Points on a hilly landscape, in no order, each with its height.
From any point a ball rolls to the lowest of the 2 points nearest to it. It stops when none of these is lower. Distance is the straight distance between rows; heights are no part of it.
Moz height 494: 112, 116, 90, 73, 116, 75, 135, 114, 124, 116, 92, 93, 99, 89, 85, 111, 56, 89, 101, 76, 86, 109, 109, 115, 111, 78
Sema height 500: 100, 131, 96, 90, 83, 94, 112, 111, 114, 104, 96, 61, 95, 71, 121, 92, 84, 54, 87, 82, 108, 114, 99, 120, 111, 88
rus height 355: 102, 79, 120, 107, 91, 101, 161, 79, 80, 106, 126, 102, 74, 118, 103, 79, 73, 94, 92, 130, 114, 124, 105, 90, 85, 97
totu height 468: 109, 116, 101, 98, 112, 90, 119, 123, 119, 91, 101, 88, 88, 111, 110, 109, 85, 86, 93, 108, 90, 135, 85, 96, 90, 104
rap height 490: 103, 124, 101, 139, 98, 109, 114, 61, 87, 83, 121, 90, 120, 115, 115, 113, 88, 95, 106, 143, 115, 128, 119, 73, 104, 84
Sofuz height 326: 114, 91, 113, 87, 109, 106, 109, 124, 128, 86, 77, 81, 118, 75, 93, 59, 116, 86, 87, 79, 90, 90, 69, 122, 81, 103
Nitu height 187: 101, 77, 91, 115, 92, 95, 43, 78, 97, 106, 69, 87, 107, 95, 123, 99, 139, 98, 115, 111, 115, 82, 120, 111, 95, 92
Bem height 721: 84, 112, 104, 97, 98, 87, 112, 108, 98, 77, 98, 89, 61, 88, 112, 126, 87, 80, 78, 112, 107, 117, 102, 117, 79, 76
Tus height 429: 87, 68, 90, 79, 114, 110, 90, 118, 90, 100, 78, 101, 90, 120, 125, 122, 114, 103, 84, 113, 70, 99, 72, 84, 94, 108
gil height 497: 121, 106, 111, 103, 89, 116, 95, 127, 119, 107, 100, 82, 114, 84, 78, 43, 129, 101, 117, 86, 113, 95, 89, 99, 79, 124
Vubo height 533: 112, 102, 115, 96, 96, 117, 82, 95, 93, 121, 92, 82, 118, 123, 108, 124, 97, 113, 103, 107, 100, 95, 96, 95, 111, 88
lebi height 233: 90, 98, 101, 87, 122, 103, 129, 80, 100, 85, 106, 91, 120, 88, 129, 100, 96, 56, 76, 100, 75, 108, 72, 97, 108, 73
Tolip height 328: 102, 94, 109, 107, 99, 100, 159, 72, 89, 91, 126, 106, 89, 99, 99, 86, 74, 85, 98, 119, 101, 113, 103, 86, 97, 95
zono height 265: 90, 87, 78, 106, 84, 118, 64, 106, 92, 102, 101, 153, 120, 116, 90, 92, 111, 118, 106, 66, 96, 62, 115, 112, 115, 106
zoda height 402: 101, 110, 103, 103, 101, 81, 140, 67, 79, 121, 113, 97, 89, 88, 74, 108, 70, 105, 117, 100, 130, 96, 138, 105, 110, 77
bosim height 778: 85, 88, 68, 130, 93, 83, 96, 89, 117, 49, 91, 113, 95, 83, 105, 95, 102, 111, 72, 111, 114, 90, 125, 126, 81, 110
kape height 682: 110, 129, 85, 92, 129, 83, 98, 111, 122, 111, 88, 75, 106, 85, 79, 117, 105, 98, 116, 87, 105, 116, 120, 100, 100, 74
sol height 482: 83, 66, 115, 81, 98, 102, 116, 129, 93, 109, 91, 92, 60, 116, 128, 102, 104, 81, 76, 119, 92, 119, 75, 100, 60, 77
Kug height 213: 98, 81, 102, 64, 90, 95, 113, 107, 97, 130, 93, 98, 72, 112, 100, 122, 50, 97, 93, 81, 98, 84, 103, 120, 109, 91
dinut height 349: 94, 82, 78, 102, 97, 121, 69, 88, 96, 89, 84, 104, 131, 111, 134, 108, 106, 99, 78, 96, 81, 75, 87, 110, 110, 107
Rem height 346: 73, 112, 79, 99, 82, 98, 51, 119, 96, 96, 103, 97, 77, 83, 130, 108, 129, 73, 101, 85, 103, 89, 89, 95, 113, 130
Bek height 234: 104, 96, 123, 83, 95, 120, 83, 102, 76, 135, 111, 118, 105, 102, 67, 90, 124, 128, 132, 82, 100, 77, 98, 89, 104, 104
gab height 568: 89, 71, 60, 89, 124, 79, 115, 85, 105, 82, 75, 98, 91, 83, 115, 115, 96, 87, 75, 97, 94, 83, 114, 117, 100, 90
fop height 616: 99, 92, 113, 80, 123, 88, 100, 136, 109, 153, 94, 80, 81, 122, 107, 130, 96, 100, 102, 104, 99, 129, 94, 85, 84, 59
duz height 171: 104, 116, 92, 88, 99, 101, 115, 130, 122, 123, 111, 65, 78, 80, 98, 78, 115, 62, 114, 85, 108, 119, 99, 83, 96, 114
fum height 705: 102, 133, 69, 95, 109, 92, 74, 115, 120, 105, 92, 87, 114, 91, 93, 113, 111, 102, 117, 79, 106, 101, 118, 96, 113, 106
nen height 312: 104, 66, 105, 116, 85, 73, 117, 55, 82, 101, 90, 107, 96, 99, 76, 87, 88, 135, 81, 112, 131, 86, 136, 140, 96, 97
Lemu height 251: 84, 99, 94, 88, 117, 107, 107, 99, 83, 115, 116, 91, 79, 92, 103, 122, 125, 79, 114, 111, 93, 109, 100, 62, 100, 91
tumuv height 826: 120, 92, 129, 97, 90, 114, 137, 81, 91, 111, 128, 115, 115, 109, 82, 58, 86, 110, 108, 97, 94, 102, 87, 90, 111, 119
pazek height 433: 135, 107, 89, 113, 105, 103, 125, 88, 121, 87, 114, 110, 136, 125, 112, 83, 65, 97, 99, 105, 77, 112, 93, 93, 127, 121
Gapel height 330: 122, 78, 100, 102, 117, 91, 132, 104, 114, 132, 100, 79, 95, 128, 101, 75, 103, 103, 102, 120, 114, 133, 102, 89, 77, 88
bizar height 290: 77, 102, 100, 101, 84, 124, 75, 104, 81, 90, 118, 160, 107, 92, 79, 102, 116, 106, 112, 67, 89, 63, 104, 97, 115, 93
pim height 245: 122, 103, 125, 117, 114, 120, 96, 106, 106, 111, 100, 87, 140, 111, 90, 61, 137, 110, 125, 123, 104, 114, 78, 76, 81, 96
gik height 324: 90, 112, 123, 109, 99, 117, 113, 74, 81, 101, 118, 82, 97, 96, 109, 104, 104, 73, 103, 122, 107, 116, 101, 83, 90, 70
mur height 727: 124, 85, 104, 105, 113, 96, 124, 99, 109, 105, 90, 102, 115, 137, 86, 85, 89, 139, 98, 114, 100, 120, 96, 100, 89, 111
sufed height 439: 103, 89, 90, 92, 108, 99, 120, 101, 105, 106, 104, 101, 86, 96, 82, 80, 112, 108, 109, 94, 106, 102, 111, 92, 87, 115
faduv height 777: 111, 83, 102, 93, 92, 103, 127, 109, 98, 104, 109, 124, 89, 134, 83, 87, 69, 130, 94, 99, 88, 102, 92, 92, 102, 142
dol height 789: 99, 103, 62, 138, 107, 83, 121, 89, 128, 50, 97, 116, 117, 93, 94, 92, 87, 119, 74, 111, 109, 102, 127, 118, 90, 112
lerif height 287: 121, 98, 119, 114, 116, 110, 111, 102, 112, 111, 92, 72, 115, 119, 98, 80, 119, 105, 108, 125, 111, 129, 93, 86, 79, 85
Ribo height 691: 92, 100, 96, 112, 94, 94, 80, 100, 96, 103, 88, 70, 72, 112, 122, 126, 111, 94, 95, 131, 122, 120, 114, 97, 85, 88
kure height 125: 101, 127, 122, 128, 67, 134, 83, 91, 85, 109, 132, 91, 107, 118, 108, 105, 105, 101, 113, 123, 111, 110, 101, 66, 109, 116
papon height 262: 95, 85, 111, 92, 124, 107, 143, 67, 88, 88, 116, 104, 114, 88, 113, 98, 93, 67, 87, 112, 74, 102, 86, 86, 103, 71
binu height 350: 107, 99, 82, 112, 119, 100, 90, 113, 115, 85, 85, 105, 115, 111, 90, 95, 119, 131, 103, 109, 100, 111, 104, 92, 78, 110
siki height 491: 117, 135, 67, 119, 87, 98, 122, 92, 106, 105, 136, 114, 122, 101, 100, 93, 65, 90, 127, 94, 102, 103, 127, 72, 136, 129
Favad height 529: 115, 132, 98, 125, 76, 118, 95, 119, 124, 92, 119, 91, 123, 77, 87, 49, 123, 87, 120, 82, 118, 101, 106, 96, 94, 121
Mut height 413: 108, 96, 71, 94, 133, 81, 118, 110, 118, 82, 102, 143, 113, 120, 75, 97, 83, 131, 107, 94, 77, 110, 102, 84, 106, 123
zusi height 489: 112, 94, 86, 80, 130, 77, 143, 97, 120, 96, 97, 113, 112, 90, 82, 102, 64, 102, 95, 82, 78, 99, 102, 106, 110, 92
Gen height 515: 110, 103, 101, 98, 94, 112, 77, 85, 93, 110, 94, 103, 122, 111, 91, 113, 94, 130, 112, 93, 104, 83, 109, 107, 112, 95
dotud height 469: 108, 84, 73, 94, 124, 75, 151, 86, 110, 88, 105, 127, 113, 101, 85, 95, 54, 110, 88, 90, 84, 91, 106, 105, 114, 113
godiv height 446: 112, 94, 87, 79, 109, 72, 134, 85, 90, 141, 104, 106, 97, 106, 65, 91, 76, 122, 109, 76, 122, 94, 127, 112, 119, 113
ded height 170: 96, 76, 113, 109, 82, 107, 44, 83, 80, 130, 81, 98, 95, 96, 105, 101, 141, 108, 132, 114, 115, 82, 118, 99, 95, 91
Rol height 329: 100, 76, 108, 127, 81, 92, 129, 45, 93, 91, 103, 107, 114, 86, 88, 82, 82, 119, 76, 114, 129, 77, 132, 133, 102, 89
Mirom height 741: 81, 113, 97, 77, 120, 79, 106, 114, 102, 77, 85, 101, 76, 82, 100, 140, 75, 90, 81, 91, 89, 107, 97, 119, 97, 76
ramo height 319: 73, 98, 100, 115, 79, 126, 65, 124, 82, 73, 110, 160, 100, 115, 92, 107, 122, 113, 101, 89, 86, 80, 92, 95, 97, 106
gidot height 160: 101, 104, 139, 104, 130, 109, 110, 107, 97, 76, 102, 90, 122, 98, 111, 80, 133, 83, 100, 124, 80, 124, 53, 83, 79, 79
dedo height 344: 85, 104, 107, 128, 76, 132, 67, 118, 85, 75, 107, 138, 114, 129, 114, 108, 117, 121, 92, 112, 89, 96, 78, 88, 94, 117
Muvin height 704: 107, 140, 119, 106, 117, 100, 72, 129, 107, 85, 97, 97, 120, 108, 99, 123, 114, 115, 112, 103, 86, 118, 69, 89, 97, 98
Kezu height 231: 97, 83, 84, 120, 73, 100, 44, 70, 102, 93, 76, 116, 118, 98, 121, 106, 102, 106, 98, 91, 105, 65, 126, 129, 112, 102
zode height 248: 102, 87, 98, 76, 86, 105, 107, 94, 98, 104, 95, 108, 98, 99, 95, 103, 65, 104, 89, 77, 91, 74, 100, 118, 116, 113
duvi height 196: 86, 120, 112, 131, 67, 121, 40, 81, 78, 93, 113, 108, 109, 88, 105, 105, 130, 93, 121, 104, 121, 83, 120, 98, 102, 84
mivig height 308: 104, 87, 91, 98, 87, 111, 63, 118, 113, 84, 79, 106, 121, 92, 111, 76, 119, 101, 90, 78, 91, 66, 83, 127, 96, 118
Mepu height 189: 95, 94, 111, 90, 91, 107, 48, 103, 90, 133, 93, 94, 84, 91, 88, 107, 135, 103, 137, 92, 112, 75, 110, 91, 103, 99
buzin height 370: 94, 100, 114, 107, 85, 125, 77, 117, 86, 88, 104, 107, 99, 125, 116, 114, 103, 111, 89, 117, 85, 102, 72, 82, 95, 121
Vamip height 496: 107, 120, 101, 109, 101, 107, 76, 74, 96, 103, 100, 118, 142, 95, 75, 118, 87, 138, 110, 80, 105, 77, 127, 114, 122, 80
daka height 769: 89, 90, 87, 120, 88, 84, 79, 97, 115, 60, 82, 97, 82, 80, 109, 95, 112, 97, 83, 110, 114, 93, 114, 129, 77, 108
Gazov height 408: 127, 92, 94, 103, 102, 115, 113, 96, 116, 81, 100, 114, 138, 125, 107, 80, 80, 114, 87, 95, 74, 96, 76, 102, 106, 123
teb height 377: 99, 68, 111, 106, 100, 90, 153, 68, 74, 115, 108, 103, 80, 118, 93, 77, 97, 110, 89, 131, 121, 121, 117, 99, 76, 92
Tagap height 211: 80, 107, 78, 117, 88, 93, 49, 79, 96, 83, 94, 123, 107, 75, 105, 122, 105, 93, 107, 86, 107, 65, 131, 123, 116, 87
Fupez height 424: 107, 107, 77, 93, 115, 80, 133, 71, 83, 134, 114, 104, 109, 93, 77, 105, 78, 108, 120, 91, 118, 94, 137, 88, 126, 99
kila height 288: 114, 88, 118, 72, 102, 109, 101, 124, 107, 140, 99, 107, 97, 126, 79, 100, 88, 126, 113, 82, 85, 90, 81, 84, 114, 126
Suvi height 555: 118, 138, 86, 128, 83, 107, 122, 94, 124, 88, 130, 95, 132, 76, 90, 54, 98, 83, 114, 88, 107, 113, 117, 89, 113, 118
fite height 428: 80, 113, 97, 121, 92, 111, 85, 72, 78, 77, 113, 114, 101, 94, 101, 122, 100, 109, 101, 114, 107, 90, 121, 96, 103, 86
Mamip height 641: 107, 88, 105, 76, 132, 85, 110, 120, 117, 137, 83, 85, 90, 105, 92, 112, 103, 105, 102, 93, 100, 116, 107, 113, 75, 52
rined height 706: 87, 102, 93, 115, 104, 95, 99, 95, 99, 81, 87, 76, 75, 97, 120, 112, 108, 85, 82, 127, 112, 122, 109, 107, 75, 79
padug height 299: 97, 118, 86, 86, 77, 102, 58, 133, 112, 124, 97, 77, 77, 84, 116, 108, 112, 72, 109, 72, 108, 82, 97, 95, 124, 132
kuz height 410: 105, 66, 77, 83, 115, 89, 131, 105, 107, 123, 88, 87, 70, 103, 96, 78, 106, 98, 95, 97, 109, 104, 112, 101, 82, 106
kivog height 756: 79, 118, 90, 112, 98, 81, 53, 118, 108, 64, 79, 95, 82, 82, 112, 116, 122, 98, 92, 99, 111, 103, 97, 124, 84, 104
Roduz height 188: 76, 111, 96, 121, 76, 102, 31, 83, 84, 92, 101, 121, 93, 76, 115, 116, 129, 83, 118, 89, 107, 71, 119, 113, 108, 91
Buf height 371: 93, 92, 101, 86, 115, 111, 78, 92, 90, 88, 85, 103, 129, 103, 118, 125, 104, 102, 82, 92, 74, 85, 75, 109, 111, 82
gud height 666: 103, 79, 106, 89, 105, 95, 87, 108, 98, 123, 73, 86, 82, 110, 95, 108, 118, 119, 106, 109, 109, 99, 108, 104, 82, 89
fazan height 241: 102, 129, 82, 94, 87, 103, 91, 124, 117, 124, 112, 68, 89, 82, 113, 98, 109, 64, 111, 82, 109, 106, 99, 84, 121, 124
nemuv height 472: 100, 57, 94, 83, 85, 111, 96, 88, 77, 124, 84, 117, 95, 132, 106, 109, 89, 134, 91, 103, 93, 81, 101, 102, 110, 119
Suse height 479: 98, 113, 92, 118, 101, 100, 99, 78, 101, 85, 114, 141, 137, 87, 70, 104, 90, 129, 101, 76, 102, 72, 124, 114, 122, 86
nugir height 294: 92, 107, 104, 108, 106, 111, 127, 64, 83, 88, 125, 99, 109, 84, 105, 97, 103, 77, 102, 113, 95, 104, 103, 82, 102, 83
pep height 416: 86, 79, 127, 83, 111, 108, 97, 93, 75, 88, 84, 100, 87, 98, 110, 128, 115, 99, 88, 116, 83, 97, 79, 106, 80, 62
Mito height 649: 93, 138, 108, 87, 128, 85, 85, 138, 110, 109, 84, 66, 96, 81, 115, 113, 132, 76, 106, 92, 102, 131, 67, 95, 99, 78
radi height 327: 113, 101, 123, 84, 84, 106, 105, 126, 104, 131, 111, 97, 76, 122, 85, 112, 66, 114, 104, 92, 100, 104, 96, 85, 111, 125
sisug height 534: 97, 129, 99, 116, 85, 106, 105, 87, 105, 83, 106, 68, 112, 81, 125, 83, 95, 66, 87, 104, 113, 115, 100, 112, 108, 98
Mus height 372: 111, 74, 94, 89, 108, 97, 121, 132, 119, 139, 90, 72, 75, 116, 109, 79, 110, 85, 98, 106, 110, 118, 96, 88, 76, 103
Giz height 461: 94, 119, 113, 89, 76, 106, 94, 107, 105, 103, 96, 51, 98, 69, 140, 75, 103, 43, 84, 83, 112, 108, 75, 124, 115, 91
Lofu height 514: 101, 132, 99, 133, 86, 114, 95, 77, 98, 78, 112, 80, 123, 102, 118, 103, 95, 91, 95, 118, 117, 115, 112, 99, 106, 96
Derig height 409: 70, 110, 97, 123, 81, 106, 76, 78, 70, 69, 108, 102, 82, 89, 119, 132, 111, 90, 94, 126, 109, 97, 112, 93, 97, 90
mal height 752: 112, 65, 91, 99, 103, 91, 141, 94, 94, 119, 98, 110, 88, 141, 99, 86, 77, 129, 80, 113, 106, 117, 104, 99, 95, 127
naru height 503: 104, 115, 100, 94, 91, 95, 107, 133, 116, 116, 99, 70, 71, 109, 107, 112, 81, 86, 95, 103, 108, 126, 97, 102, 92, 99
mudog height 679: 99, 78, 96, 108, 92, 99, 78, 98, 92, 105, 75, 86, 83, 122, 112, 121, 110, 115, 101, 131, 109, 107, 114, 98, 85, 95
fal height 588: 110, 103, 133, 88, 107, 100, 83, 146, 107, 151, 93, 73, 87, 123, 115, 134, 97, 96, 93, 107, 102, 121, 77, 80, 97, 81
zel height 226: 129, 131, 133, 114, 98, 94, 108, 110, 108, 81, 142, 112, 95, 122, 93, 101, 84, 96, 122, 134, 80, 140, 84, 62, 112, 110
fulu height 392: 79, 90, 110, 85, 121, 106, 89, 88, 83, 75, 81, 99, 109, 92, 120, 132, 110, 91, 73, 102, 72, 91, 75, 115, 100, 62
lepup height 875: 101, 105, 91, 109, 110, 109, 105, 88, 86, 106, 125, 141, 123, 116, 83, 100, 104, 123, 117, 95, 86, 95, 109, 77, 116, 104
reden height 495: 131, 112, 106, 98, 136, 75, 131, 83, 113, 123, 113, 102, 114, 103, 63, 87, 97, 121, 130, 97, 103, 124, 115, 94, 106, 82
mufi height 443: 102, 92, 74, 100, 122, 84, 130, 61, 86, 109, 105, 115, 119, 84, 75, 99, 89, 116, 106, 90, 110, 79, 136, 104, 121, 89
Zap height 662: 119, 117, 106, 90, 134, 82, 106, 118, 120, 120, 83, 81, 107, 109, 81, 115, 98, 111, 113, 97, 105, 125, 106, 105, 86, 64
mosit height 180: 117, 135, 136, 127, 85, 116, 102, 100, 97, 93, 140, 99, 100, 125, 98, 105, 93, 101, 122, 135, 103, 132, 90, 63, 102, 111
domin height 453: 96, 54, 96, 82, 101, 118, 96, 97, 80, 107, 83, 113, 102, 122, 113, 103, 110, 117, 88, 108, 81, 83, 86, 94, 97, 108
tigo height 258: 105, 91, 124, 69, 105, 108, 91, 116, 85, 144, 103, 109, 88, 112, 68, 102, 104, 130, 126, 82, 96, 83, 89, 88, 106, 111
dop height 208: 101, 100, 121, 93, 83, 122, 62, 110, 86, 123, 103, 102, 103, 88, 82, 89, 134, 103, 129, 87, 106, 70, 92, 97, 95, 102
moled height 619: 97, 130, 120, 96, 104, 99, 95, 127, 108, 103, 97, 65, 91, 85, 111, 100, 122, 73, 102, 105, 108, 128, 79, 98, 88, 80
bubi height 434: 94, 106, 78, 99, 117, 96, 116, 118, 112, 67, 97, 98, 95, 111, 126, 106, 94, 87, 75, 106, 82, 120, 80, 95, 95, 122
nol height 702: 123, 69, 111, 90, 111, 96, 107, 114, 96, 127, 80, 107, 107, 139, 79, 81, 107, 153, 102, 103, 103, 104, 86, 106, 89, 120
biv height 165: 94, 119, 107, 134, 69, 135, 72, 74, 77, 102, 129, 101, 122, 105, 107, 98, 116, 101, 117, 116, 120, 95, 117, 80, 107, 94
pefe height 383: 122, 75, 97, 93, 113, 111, 121, 102, 125, 89, 84, 104, 139, 106, 101, 70, 89, 108, 79, 85, 74, 87, 71, 117, 98, 115
sazuv height 677: 94, 135, 115, 93, 129, 96, 71, 145, 106, 103, 84, 82, 102, 96, 110, 121, 131, 95, 107, 101, 90, 125, 51, 85, 101, 94
nalu height 471: 127, 102, 96, 92, 122, 64, 153, 85, 100, 128, 114, 112, 106, 102, 55, 76, 81, 122, 119, 87, 111, 115, 123, 105, 112, 105
ked height 357: 112, 64, 116, 89, 100, 111, 122, 106, 118, 85, 84, 102, 114, 93, 90, 61, 100, 107, 76, 89, 87, 81, 74, 125, 79, 109
Por height 280: 113, 145, 125, 104, 94, 88, 108, 132, 114, 72, 126, 113, 80, 112, 91, 115, 69, 99, 110, 114, 75, 142, 78, 79, 107, 122
Zude height 466: 108, 97, 95, 96, 103, 109, 104, 115, 110, 108, 107, 95, 102, 93, 89, 65, 129, 96, 115, 90, 103, 98, 95, 83, 88, 120
buz height 291: 112, 77, 96, 89, 84, 113, 74, 123, 114, 98, 78, 114, 108, 106, 98, 76, 98, 120, 93, 77, 92, 65, 87, 127, 99, 130
vule height 342: 102, 60, 100, 103, 105, 73, 138, 67, 79, 109, 90, 110, 88, 110, 75, 74, 108, 133, 81, 117, 124, 110, 122, 121, 81, 103
Rim height 401: 86, 100, 95, 94, 113, 109, 96, 118, 95, 88, 102, 105, 97, 118, 121, 118, 106, 96, 88, 110, 73, 108, 68, 75, 100, 115
viv height 267: 85, 70, 99, 104, 86, 94, 85, 74, 99, 96, 96, 132, 100, 66, 81, 81, 114, 108, 97, 78, 104, 53, 119, 134, 102, 98
tig height 325: 93, 82, 79, 118, 111, 90, 74, 101, 105, 74, 74, 116, 106, 99, 90, 100, 134, 131, 101, 109, 107, 94, 121, 108, 78, 94
Tuku height 358: 82, 107, 119, 120, 75, 118, 114, 78, 77, 92, 124, 76, 73, 101, 115, 106, 102, 70, 99, 138, 123, 122, 109, 76, 86, 90
pagig height 802: 117, 76, 121, 88, 83, 111, 132, 101, 95, 118, 113, 106, 87, 121, 83, 60, 84, 120, 96, 95, 99, 98, 84, 104, 92, 135
Vup height 364: 110, 124, 106, 100, 92, 100, 103, 128, 117, 104, 110, 101, 86, 114, 81, 111, 77, 116, 113, 95, 99, 114, 104, 84, 104, 127
pir height 286: 96, 102, 87, 94, 126, 104, 105, 113, 101, 114, 116, 91, 92, 103, 104, 102, 139, 80, 117, 108, 90, 114, 93, 51, 96, 108
dur height 462: 116, 116, 64, 122, 97, 102, 110, 95, 114, 100, 123, 111, 133, 123, 110, 93, 78, 101, 111, 103, 95, 108, 109, 72, 128, 130
rogum height 526: 111, 151, 96, 117, 75, 109, 105, 100, 105, 93, 136, 108, 129, 85, 95, 86, 88, 88, 119, 88, 97, 105, 113, 85, 129, 114
girel height 212: 86, 85, 86, 73, 120, 92, 123, 103, 85, 145, 109, 95, 67, 109, 102, 128, 97, 81, 111, 103, 95, 106, 110, 64, 107, 87
palep height 561: 110, 119, 121, 93, 105, 110, 79, 129, 106, 132, 94, 73, 104, 118, 114, 127, 99, 92, 99, 104, 97, 113, 75, 87, 111, 93
gime height 758: 84, 108, 83, 81, 98, 77, 70, 107, 107, 81, 81, 106, 76, 79, 92, 135, 78, 97, 98, 77, 96, 75, 118, 124, 107, 100
puli height 442: 91, 94, 66, 106, 123, 78, 132, 95, 105, 74, 113, 152, 108, 102, 77, 96, 79, 124, 100, 91, 87, 93, 116, 86, 106, 118
zigol height 499: 78, 113, 89, 92, 97, 102, 101, 101, 98, 84, 99, 70, 94, 74, 151, 84, 114, 51, 74, 91, 100, 112, 65, 110, 116, 105
Mig height 247: 101, 75, 86, 107, 79, 109, 61, 81, 92, 98, 85, 136, 119, 107, 102, 91, 97, 125, 96, 82, 102, 58, 120, 129, 112, 108
Zat height 451: 93, 67, 127, 85, 117, 108, 114, 122, 90, 102, 79, 95, 83, 116, 112, 105, 115, 98, 84, 121, 82, 113, 67, 97, 64, 75
vapiv height 583: 97, 118, 113, 108, 89, 98, 108, 125, 113, 98, 101, 55, 80, 90, 124, 82, 108, 59, 89, 114, 121, 138, 89, 105, 73, 87
Lal height 527: 75, 109, 73, 85, 102, 85, 92, 105, 103, 83, 86, 77, 78, 78, 147, 114, 95, 56, 71, 88, 100, 105, 80, 121, 114, 99
viset height 448: 89, 100, 89, 112, 100, 98, 103, 68, 73, 100, 107, 110, 97, 105, 93, 128, 87, 120, 107, 117, 113, 93, 132, 86, 106, 88
nanok height 463: 89, 107, 67, 115, 114, 85, 100, 68, 100, 92, 108, 124, 131, 70, 74, 114, 98, 113, 108, 83, 112, 68, 142, 109, 119, 79
kiv height 431: 95, 105, 116, 97, 64, 112, 76, 88, 98, 97, 92, 64, 100, 79, 139, 87, 100, 52, 86, 94, 112, 88, 84, 128, 113, 97
fes height 406: 89, 89, 110, 93, 65, 103, 62, 89, 100, 95, 91, 95, 86, 71, 128, 91, 103, 61, 97, 80, 98, 64, 92, 130, 108, 115
Nufo height 298: 102, 94, 115, 99, 101, 95, 97, 109, 129, 73, 78, 87, 112, 57, 89, 74, 118, 91, 80, 85, 100, 79, 88, 138, 83, 89
safab height 456: 106, 132, 94, 74, 110, 79, 131, 134, 126, 109, 102, 85, 82, 81, 92, 107, 72, 74, 109, 80, 86, 121, 100, 99, 106, 97
lidaz height 548: 83, 87, 72, 79, 110, 89, 90, 100, 100, 97, 76, 84, 88, 93, 132, 127, 90, 71, 81, 92, 92, 91, 97, 123, 108, 90
toti height 542: 96, 123, 96, 112, 85, 91, 99, 129, 113, 112, 104, 57, 65, 103, 130, 111, 95, 67, 90, 116, 128, 141, 100, 94, 95, 98
Zuron height 407: 110, 133, 100, 83, 87, 93, 113, 128, 118, 114, 110, 91, 79, 86, 73, 103, 73, 98, 118, 78, 99, 109, 112, 96, 107, 119
zib height 242: 105, 116, 90, 86, 124, 99, 116, 122, 115, 120, 117, 79, 94, 88, 102, 86, 133, 61, 118, 95, 87, 120, 85, 62, 103, 108
Lavoz height 725: 91, 132, 111, 102, 104, 99, 64, 128, 104, 76, 90, 108, 100, 108, 93, 141, 94, 125, 102, 98, 91, 107, 88, 105, 98, 102
Lus height 272: 107, 83, 106, 81, 77, 106, 86, 110, 108, 95, 82, 110, 97, 105, 92, 96, 72, 121, 89, 72, 92, 68, 93, 137, 104, 124
vulo height 285: 93, 64, 101, 103, 96, 83, 90, 74, 91, 94, 83, 120, 83, 81, 80, 90, 118, 125, 97, 101, 109, 74, 123, 124, 84, 99
sokek height 331: 92, 103, 90, 108, 85, 114, 56, 109, 101, 79, 84, 93, 120, 101, 135, 97, 118, 93, 84, 93, 98, 87, 75, 116, 107, 115
raf height 845: 128, 97, 108, 98, 101, 100, 127, 80, 93, 122, 136, 128, 123, 125, 83, 73, 80, 116, 123, 92, 89, 100, 97, 80, 130, 126
kedel height 173: 92, 95, 93, 63, 108, 93, 108, 111, 91, 142, 98, 97, 65, 105, 88, 137, 74, 94, 112, 86, 99, 92, 117, 91, 117, 92
Saz height 354: 93, 82, 140, 98, 86, 102, 133, 52, 67, 93, 112, 121, 95, 93, 81, 109, 72, 122, 86, 110, 105, 83, 108, 117, 105, 80
godor height 861: 115, 106, 97, 104, 106, 103, 112, 87, 87, 112, 144, 150, 124, 126, 82, 94, 86, 119, 128, 97, 82, 98, 101, 66, 134, 116
Seba height 198: 79, 90, 88, 93, 117, 107, 118, 90, 94, 85, 102, 80, 101, 91, 141, 96, 118, 52, 72, 110, 84, 116, 72, 90, 100, 92
taras height 760: 75, 125, 96, 82, 104, 84, 98, 106, 104, 65, 96, 111, 85, 64, 86, 134, 76, 93, 86, 78, 85, 84, 100, 122, 109, 93
Lonim height 680: 115, 83, 111, 92, 111, 94, 80, 121, 102, 123, 69, 98, 93, 121, 73, 102, 119, 145, 115, 103, 109, 101, 101, 105, 78, 99
gul height 381: 110, 110, 70, 110, 133, 87, 108, 115, 129, 68, 96, 121, 119, 103, 85, 92, 106, 118, 103, 94, 83, 113, 101, 92, 92, 114
pufev height 470: 98, 98, 86, 123, 105, 101, 124, 64, 80, 97, 112, 99, 102, 120, 113, 121, 83, 108, 101, 136, 107, 116, 122, 76, 102, 86
Nazu height 282: 93, 81, 106, 100, 95, 98, 89, 91, 119, 82, 91, 107, 113, 56, 84, 80, 121, 98, 84, 77, 97, 60, 103, 136, 95, 92
piv height 380: 79, 95, 82, 106, 72, 100, 61, 88, 95, 90, 98, 84, 77, 81, 141, 97, 119, 58, 97, 99, 111, 86, 101, 109, 106, 121
dedi height 386: 77, 104, 110, 121, 75, 104, 105, 75, 71, 70, 114, 92, 62, 96, 115, 126, 90, 84, 91, 137, 116, 107, 119, 92, 85, 88
tagov height 201: 118, 109, 146, 106, 111, 118, 103, 115, 106, 90, 100, 84, 131, 104, 99, 67, 123, 89, 108, 119, 88, 116, 58, 86, 83, 92
Mufu height 379: 88, 100, 119, 97, 104, 85, 149, 59, 71, 96, 123, 119, 88, 80, 73, 116, 65, 105, 102, 108, 108, 88, 120, 100, 107, 78
mutut height 740: 85, 123, 97, 98, 91, 88, 51, 122, 104, 72, 81, 107, 85, 95, 92, 136, 94, 118, 98, 92, 100, 93, 101, 121, 100, 105
labob height 303: 81, 63, 89, 108, 93, 88, 67, 86, 86, 85, 77, 131, 84, 95, 96, 105, 125, 127, 104, 110, 101, 81, 124, 114, 81, 99
lif height 382: 107, 80, 151, 94, 88, 118, 113, 105, 113, 77, 89, 102, 114, 82, 80, 63, 98, 111, 79, 93, 92, 82, 67, 134, 77, 98

Where does a ball stop that starts at each point below?
sisug -> duz
mutut -> Roduz
puli -> viv
toti -> Roduz
Suvi -> ked
Zuron -> ded
domin -> Roduz
pufev -> Seba
godor -> gud
dol -> viv
Favad -> gidot
lepup -> gud
taras -> gud

Call two points neighbours if one is among the 2 nearest of the other. Go from one point of each pair to the other, from neighbour to neighbour, staying as low as possible. Name the highest point that can't be avoided.
Roduz / ded -> Kezu
Roduz / gud -> Mirom
ded / kedel -> nemuv
ked / ded -> Moz
duz / kedel -> pir
kure / Roduz -> duvi
Seba / nen -> teb
